Points on a hilly landscape, in no order, each with its height.
From any point a climber takes the steepest step (rise divided by distance) to one of its 2 nearest points. It stops when none of these is higher. Distance is the straight distance between rows; heights are no part of it.
(1123): [-23 -41  11  19   5 -50  -2  12  19   2   4  16  -7   1 -19  18  31   7
   9 -32]  (h 2.21)
(223): [ 18  42 -13 -22 -29  21  -9  20 -49 -17  14 -43  12  25   1  21 -10  -9
 -36   8]  (h 3.69)
(92): [  5   8 -20  15  35 -21  23 -30  16   1 -31  39 -22  -3  15 -25  25   5
   9  10]  (h 0.89)
(1191): [ 20  23 -10   8  24 -16  29 -33 -25 -11 -19  10 -29 -25  14 -27  13   1
 -26  28]  (h 1.39)
(1070): [ 11  22  -5   7  -1   7  16  49  27   3 -32   4  25  36  33  21  31   1
  -1  -3]  (h 1.90)
(162): [ -5  46  -5 -26   7  28 -14 -16 -29  26  -4 -23  48  21  -8  27 -19 -14
  -7   3]  (h 3.15)
(829): [ 15 -11   7   8  -7 -16 -11   9   0 -20 -25 -44 -23 -23  21 -19  11  -8
 -21  -8]  (h 2.16)
(1188): [  9  12 -18  24   8  -3  32 -13 -30  -2   6  21 -29 -27   6 -38  11  18
 -10  12]  (h 1.69)
(1201): [ 11 -27 -35   0  -6 -23  -4 -27  38   6   6  -7 -14 -30  -3 -16 -20   5
  12  39]  (h 2.11)
(934): [  3  23  21 -10  28   5   9  32 -19  15 -11  28  -8  35 -14  -8   3 -21
  -1 -22]  (h 2.94)
(479): [ 23  -4 -21  21 -36  -5  13   3   6   3  23 -14 -15 -27  18  -7 -12   8
  -3  20]  (h 2.99)
(748): [ 23  29 -29  14 -23  -8  25  37  22   4  -8  15  21  43  27  20  11  15
 -11  28]  (h 2.20)
(102): [ -3  20 -10   2  10   6  -3  61  -9  47 -11  31   9  38 -10 -14 -18   8
   9 -45]  (h 2.13)
(555): [  1  48   6   0   3  19 -22 -28 -69   8 -23 -22  25   2  10   8   9 -15
  -3 -25]  (h 3.70)
(292): [-10 -15   9 -27  -6  18 -35  30  -4   1 -16 -48   6  -7 -21  -9 -16 -20
 -12 -19]  (h 2.19)
(910): [-11  -6   5  -1 -14   5 -26  -6 -20  23   5 -40  39  12 -26  22  -3 -12
  49 -25]  (h 3.30)
(29): [ 14  17 -27  24 -19  20  33  -4  -6  11  37  28 -30 -42  25  -5  -3  23
 -24  30]  (h 2.33)
(981): [-14 -28 -20  -3  15 -39   4  30  24   6   1  17 -24  23 -25 -26  -6  15
  22  -8]  (h 3.59)
(251): [-19 -22  24  -1   6   4   4 -15  16  -4  23  37  -5   0 -10   1  -8   5
   9  -1]  (h 4.48)
(311): [ -3  41  -8  -1  15  29   4  19  -2  22   5  39 -20  25  17 -11   0 -13
  42  -7]  (h 1.94)
(1075): [ -8   6 -34   1   8  16  38   5  16  -6  -2  35   6  17   4 -21   8  26
  11  25]  (h 3.38)
(180): [ -7 -37  -5  27  -3 -20  18 -19  -2  12  18  10   5 -35 -14  -4  -1  31
   2   1]  (h 3.37)
(84): [ -6  45  -1  10  -1  37   9 -41 -13  -1  -2  22  27   8  36  27  19  10
  18  -3]  (h 4.59)
(361): [  3 -12 -10 -15 -27  22  -9  27 -10 -14  17 -10  -9 -12 -16 -38 -40   6
  -8  -6]  (h 1.73)
(238): [-19 -44 -18  -8  26 -33   2  -4  28 -15 -14   9 -11 -21 -32 -21   6  13
 -24   0]  (h 1.37)
(660): [ 16  51 -35  -5   0  13   0 -48 -16 -14  -3  17  -9   6  24 -15  -9  -3
   6  22]  (h 4.91)
(820): [ 12 -21 -23  20 -18  -9  38  40  29  16  12  29  14  -1  -4  -2  -9  35
 -34  16]  (h 2.56)
(239): [ 19  10   0 -29 -17  -1 -27 -12 -17 -10  -7 -39  34  19 -13   8 -35 -12
  -4   8]  (h 2.81)
(291): [-15 -21  -9   4  25 -15  14   9  15 -14 -29  14 -18  -4  -8 -33  15  14
 -15 -25]  (h 1.67)
(262): [  8  23  15  -3 -12  20 -13  -8 -29  20  19  31  36  23  -9  21 -31   0
 -10 -30]  (h 2.93)
(107): [ -2  -9  -4 -21  -9  24 -18  44 -20  -3   3 -37   0  -3 -33 -32 -29  -3
   0 -26]  (h 1.99)
(1167): [  9   0   0 -14  -1  -8  10   7  13  -3  -6 -10  28  44 -10  31   5  -9
  24  17]  (h 1.46)
(175): [  1 -19  34   2  -2 -23 -26  -1  -6  -3   4 -14  -9   6 -12   2   5 -23
  27 -25]  (h 2.89)
(1193): [ -4 -45   5  23  26 -34  15  21  34  24   2  27 -30 -37 -13  18  28   7
 -25   3]  (h 4.06)
(685): [  4  17   4 -19  12  16 -30 -13 -11  -7 -22 -10 -20  -9   4 -33 -20 -22
   3  -6]  (h 0.42)
(560): [ 20  37 -13 -12   8   9 -15 -42   8   6 -20  10  -1  13  23   2 -17 -19
  22   5]  (h 4.09)
(355): [-23 -34   5   5  23 -26  14  23  37   6  15  45 -34  -8 -12  12  22  -4
   1  14]  (h 4.57)
(771): [-16 -31  13  13   4 -50 -22   2  16  10   7  12 -15   9 -12  11   6  -4
  37 -36]  (h 2.51)
(884): [  5  55  26 -13   0  31 -13  -9 -55 -15  18 -14 -21   9  40  19  13 -24
 -21  14]  (h 4.39)
(1175): [ 10 -20  12 -24 -25 -12 -28 -24  -1 -25   2 -34  29   4 -15   7 -27  -7
  -8  28]  (h 3.09)
(1007): [ 21  -8   3  16  -4 -46  34  -7 -27   0  17 -20  -6   5 -22  10  33  -6
  23  30]  (h 2.30)
(354): [  4  34 -40 -11   1  34  24 -14  11 -16 -11  15   1  12  19 -21  -5   9
   3  22]  (h 4.02)
(534): [ 14  40 -20 -21 -15  14 -32 -19 -49   8 -14 -41  40  18 -11   9 -28 -12
 -25  -1]  (h 2.87)
(584): [-22  10 -28  -2  17  20  -1 -26  -2   0 -22  -3  26  20 -10  -4  13  18
  47 -15]  (h 0.93)
(1104): [-15 -32   8  30   2 -27   3   6  38  11  -3  30  12  -3   7  20  20  19
  -8 -27]  (h 1.93)
(234): [ 18   5  -5  32  -3 -16  32  38  25  19  -2  45   4  18  25  11  12   8
  -7  25]  (h 2.57)
(813): [ -2 -14  10  -8 -26   4 -23   3 -14  10  13 -24  37   8 -30   3 -27   4
  17 -32]  (h 3.71)
(828): [-26 -16  23 -15  15  14  -5  11  -6  -1   2   9  21   9 -34   5  -3   1
   1 -32]  (h 3.73)
(549): [ 19 -12  -2  32 -19  -9  37  27   9  12  18  15   0 -16  17   6   3  29
 -42  -4]  (h 2.32)
(1135): [ -4  40 -17  -3   2  37 -22 -33 -22   6 -14 -18  -8  -9  22 -16   8 -16
  47  -1]  (h 4.98)
(108): [  7  -7  18  12 -32   8  -6  15 -30  -5   4 -19  20  -6  -9  -4 -10  12
 -13 -40]  (h 4.25)
(1177): [-18   6  24 -23  30  10   6  10 -28  -7   1   4   4  26 -36   0  14 -21
  15 -13]  (h 3.33)
(368): [  9   4  -9  -3  32 -21  17 -24  -2 -10 -24  13 -36  -4   3 -31  15 -10
   0  13]  (h 1.14)
(899): [ 14  -8 -22   9 -35 -13  -6  11  12   0  16 -21 -20  -4  12 -22 -18  -3
  35  -2]  (h 3.45)
(380): [ 16  27  19 -13 -35   2 -33   1 -57 -22  13 -30   3   6  -1   5 -18 -11
 -32  15]  (h 3.36)
(309): [ -8 -30  14   7  16 -30   6  -4  44  -4 -18  16   7  -9   6  31  24  11
 -39  -8]  (h 1.71)
(840): [-21   2 -44  -4  15  15 -18 -22  -7  -2 -39 -38  23   9 -11 -19  13   7
  48 -20]  (h 0.68)
(1017): [ 27  14 -26  13 -23   0  14  -5   9   8  23   6 -19 -28  34   6 -24  12
 -44  32]  (h 2.65)
(1138): [-23 -20  13 -13  -6  36 -34   4  42  -6  13 -23   1 -16   9  17 -13 -14
   5  -7]  (h 5.23)
(536): [-11  19 -16   3  22   6   7  21   7  21 -19  26  -7  39   2  -8  13   0
  44 -14]  (h 2.40)
(882): [  7  47  33  -5  10  21   3 -22 -27 -12   4   5 -26  -4  46  11  19 -20
  -4  12]  (h 4.82)
(632): [  4  13  11   1  -1   2  15  49  19   6  -6  -2  17  42   3  30  26 -14
  15   3]  (h 1.68)
(1110): [  9   4 -19  22   0   9  29 -11   3  10  23  38 -32 -28  11 -28  -8  20
   0  19]  (h 2.01)
(958): [ 18  26 -13   8 -27  15  -1   9 -10   1   4   0  -2  11  29   4  -3   4
 -13 -24]  (h 1.82)
(91): [ -2 -18  -7  14   6  -8   6   2   5 -18 -28 -13 -23 -27   6 -34  17   5
 -14 -23]  (h 1.92)
(866): [  7 -32 -19   6  -6 -12   4 -20  51  11  12  15   3 -19   7   1 -35  12
   0  30]  (h 2.47)
(1044): [ -4 -34 -23   7  -6  -4  19 -11  27  -1  11  14  13 -14 -16 -15 -21  31
 -13  11]  (h 2.91)
(449): [  5 -17  21   9  20   4  23  -5  16   5  12   5 -28 -45  18  17  10   8
 -39  40]  (h 1.33)
(1010): [  0 -30  12   0  -4 -15  26  43  29  -2  27   4 -16   4 -20   4   0  -3
 -14  12]  (h 3.27)
(731): [ 11 -22   7   4 -12 -12   1  -3   8 -15  -5 -13  11 -23   6  -5 -21  19
 -56  -6]  (h 1.27)
(466): [  4 -21  26  20  28 -18  13 -25  28  11 -11  23  -7 -35  23  24  17  16
 -38  16]  (h 1.51)
(379): [ 10  11 -27  -5 -13   0   9 -19  11  -5 -11 -15  26  26   3   8  -1   7
  29   2]  (h 1.24)
(626): [-41 -38   3   1  14 -14   6   5  24  -1  33  37 -18  -5 -22   6   9  13
  24   2]  (h 5.33)
(233): [-11  16   6  -6  20  -8  10  46 -28  27  -4  44   0  48 -22 -16 -13   3
  19 -24]  (h 2.54)
(493): [ 14 -17 -12  26   7 -45  48  21 -11   9   5   8  -2  16 -17   9  39  17
  10  19]  (h 2.07)
(800): [ 10  26  17  11   9  12  22 -29  -6  -6  -1  14  -9   3  37  15  26  -8
  15   7]  (h 5.45)
(586): [-12 -37   3 -18  10 -20  21  23  13 -14  32   2 -13   0 -44  -2   2  -5
 -11  32]  (h 3.02)
(160): [ 19   9   2  18 -24  10  11  31  20   7   8  13  -8   3  28   7 -13  13
 -25 -22]  (h 2.06)
(1194): [ -3   2  34   2 -15  18 -14   2 -49 -21  -4 -23   9 -15  -2 -10   6   0
 -18 -17]  (h 4.74)
(203): [-25 -28  23 -20   0   3 -10   7  41 -20  10 -22  13   7   4  50  21  -8
  -6   1]  (h 3.99)
(972): [ 10  57  -2 -25 -10  44 -16   6 -43  -5  11 -41   2  10  18  22   4 -19
 -17  17]  (h 4.00)
(624): [ 13  14   9  -4 -19  -3  -5 -27  -6   2  23  16  29  21  -4  18 -33  -1
   7   8]  (h 2.75)
(862): [ -9   1 -28 -10  12 -11   0  37  10  15 -15  11 -17  38  -9 -28 -15  14
  34 -21]  (h 2.95)
(548): [ -7 -49  16  12   2 -18   8  21  27  -1  20   2 -36 -40  -8  -4   3   0
 -21   2]  (h 3.65)
(661): [  1 -22 -11  -1 -28  -3 -22   8  40 -12   4 -46  -5  -7   8   1  -3  -7
  38   3]  (h 4.01)
(468): [-10  50 -12  -3   1  51   9 -27 -41   6  -6  -4  44  12  11  25  18  10
   3 -16]  (h 3.91)
(206): [ -1   8  20   8   0  18 -23  24  -3  14 -20 -22  -7 -13  16 -12   4 -13
  -3 -58]  (h 2.58)
(927): [-35 -19   8 -32  30  17 -17  -2  23 -24  -2  11 -22 -10 -18  -8   2 -17
   8  -1]  (h 0.87)
(1087): [  2 -12  27  -6  -6   7 -40  24   2  -3 -22 -44 -13 -18   6  -7   4 -22
  -8 -34]  (h 2.38)
(1000): [ 14 -26   3   7  10 -40  22 -23 -26  -3  -5 -32  -3 -29 -23  13  29   3
  -5  46]  (h 2.53)
(550): [-30 -30  10 -14  -1  23  -3  -3  48 -16  14  -1  14  -5   3  30   8   3
  12   1]  (h 4.49)
(178): [ -1  -6 -22  13   1 -11  34  33  26   6  -2  45  16  20  -2  -3   4  18
  -6  33]  (h 2.90)
(957): [  2 -33   2   0   5 -26  23  -9   0 -19   9 -20  -1 -20 -27   7  16   3
 -22  37]  (h 2.73)
(38): [ 13  -5  -6 -17  -3   8   6  21   9 -16  -1  -4 -10  -6  -2 -26 -27   6
 -44  -4]  (h 1.47)
(1100): [  3 -23  16  20   4 -27   4 -53 -24   5   7  16   9 -40 -24  -8  -9  15
  -1  19]  (h 3.93)
(989): [  2 -10  24  18   5 -13   2 -26  13   6  20  24 -28 -18   7   0   3 -13
  20   8]  (h 3.81)
(475): [ -5 -13  -6  -1 -17  18 -16   4  37  -7 -14 -41  10  -9  26  12   5   4
  12 -13]  (h 4.54)
(831): [ 14  -7  21  15 -18 -27 -23 -42 -41  -6  -2   3 -11 -32 -12 -24 -10  -2
 -11  29]  (h 4.60)
(1094): [ -7  13  20   2   3  23 -11  11 -24  29   1  16  26   9 -18   5 -20  -3
  -2 -48]  (h 3.28)
(913): [  2  50 -23   3 -20  38  -8 -26 -36 -18  12  -5 -10   0  33  -8   9  -6
  21  11]  (h 6.09)
(1042): [ 22  30  12 -17  11 -22 -19 -14   3   7 -27  -4  -1  25   9   5 -15 -33
  -6 -11]  (h 3.55)
(1128): [ -7 -15  41 -29  10  -6 -20  -4  21 -18   1 -25  15  13  -1  38  -3 -20
 -14  11]  (h 3.67)
(241): [-11   4   9 -20  11  22 -13 -12  11 -15   6   9 -26 -11  -1 -25 -14 -18
   9  17]  (h 0.62)
(1158): [-31 -33 -15 -21  18 -10 -17  -9  27 -30  -6  -4 -15 -13 -29  -7   3  -3
  -6   5]  (h 1.12)
(284): [  1 -25  32 -19  -2 -25 -21 -24  14 -21   0 -31  19  -1  -1  23  -9  -7
 -23  32]  (h 3.40)
(185): [-35 -33 -32 -11   8 -22  -2  20  45   3   8  24  -9  19 -19  -1  -1  17
  30   9]  (h 4.31)
(844): [ 13  46  -9   9  -2  17 -16 -42 -42   6 -23  -5  17   5  25   0  13  -8
  25 -23]  (h 4.18)
(564): [-23   2  23  -2   8  35 -32  11 -16  31   4 -15   9 -21 -10  -7  -9 -16
  14 -43]  (h 2.88)
(398): [-14  46   5  -8   6  50 -14 -24 -45  20  -7 -27  31  -3   7  14   7 -13
   2  -3]  (h 3.48)
(824): [ 19   5  26  -3  -3 -19 -19  -6   2  13   0   0   1  24  -1  14 -10 -26
  25 -16]  (h 3.20)
(757): [  2  -9  32   5 -19  -4 -19 -16 -49 -26  -8 -13  -2 -24 -10 -23   5  -4
 -18  13]  (h 5.26)

For each start below, name the point where the climber stops.
(586) -> (626)
(92) -> (1138)
(239) -> (1138)
(1201) -> (757)
(368) -> (1138)
(534) -> (800)
(866) -> (757)
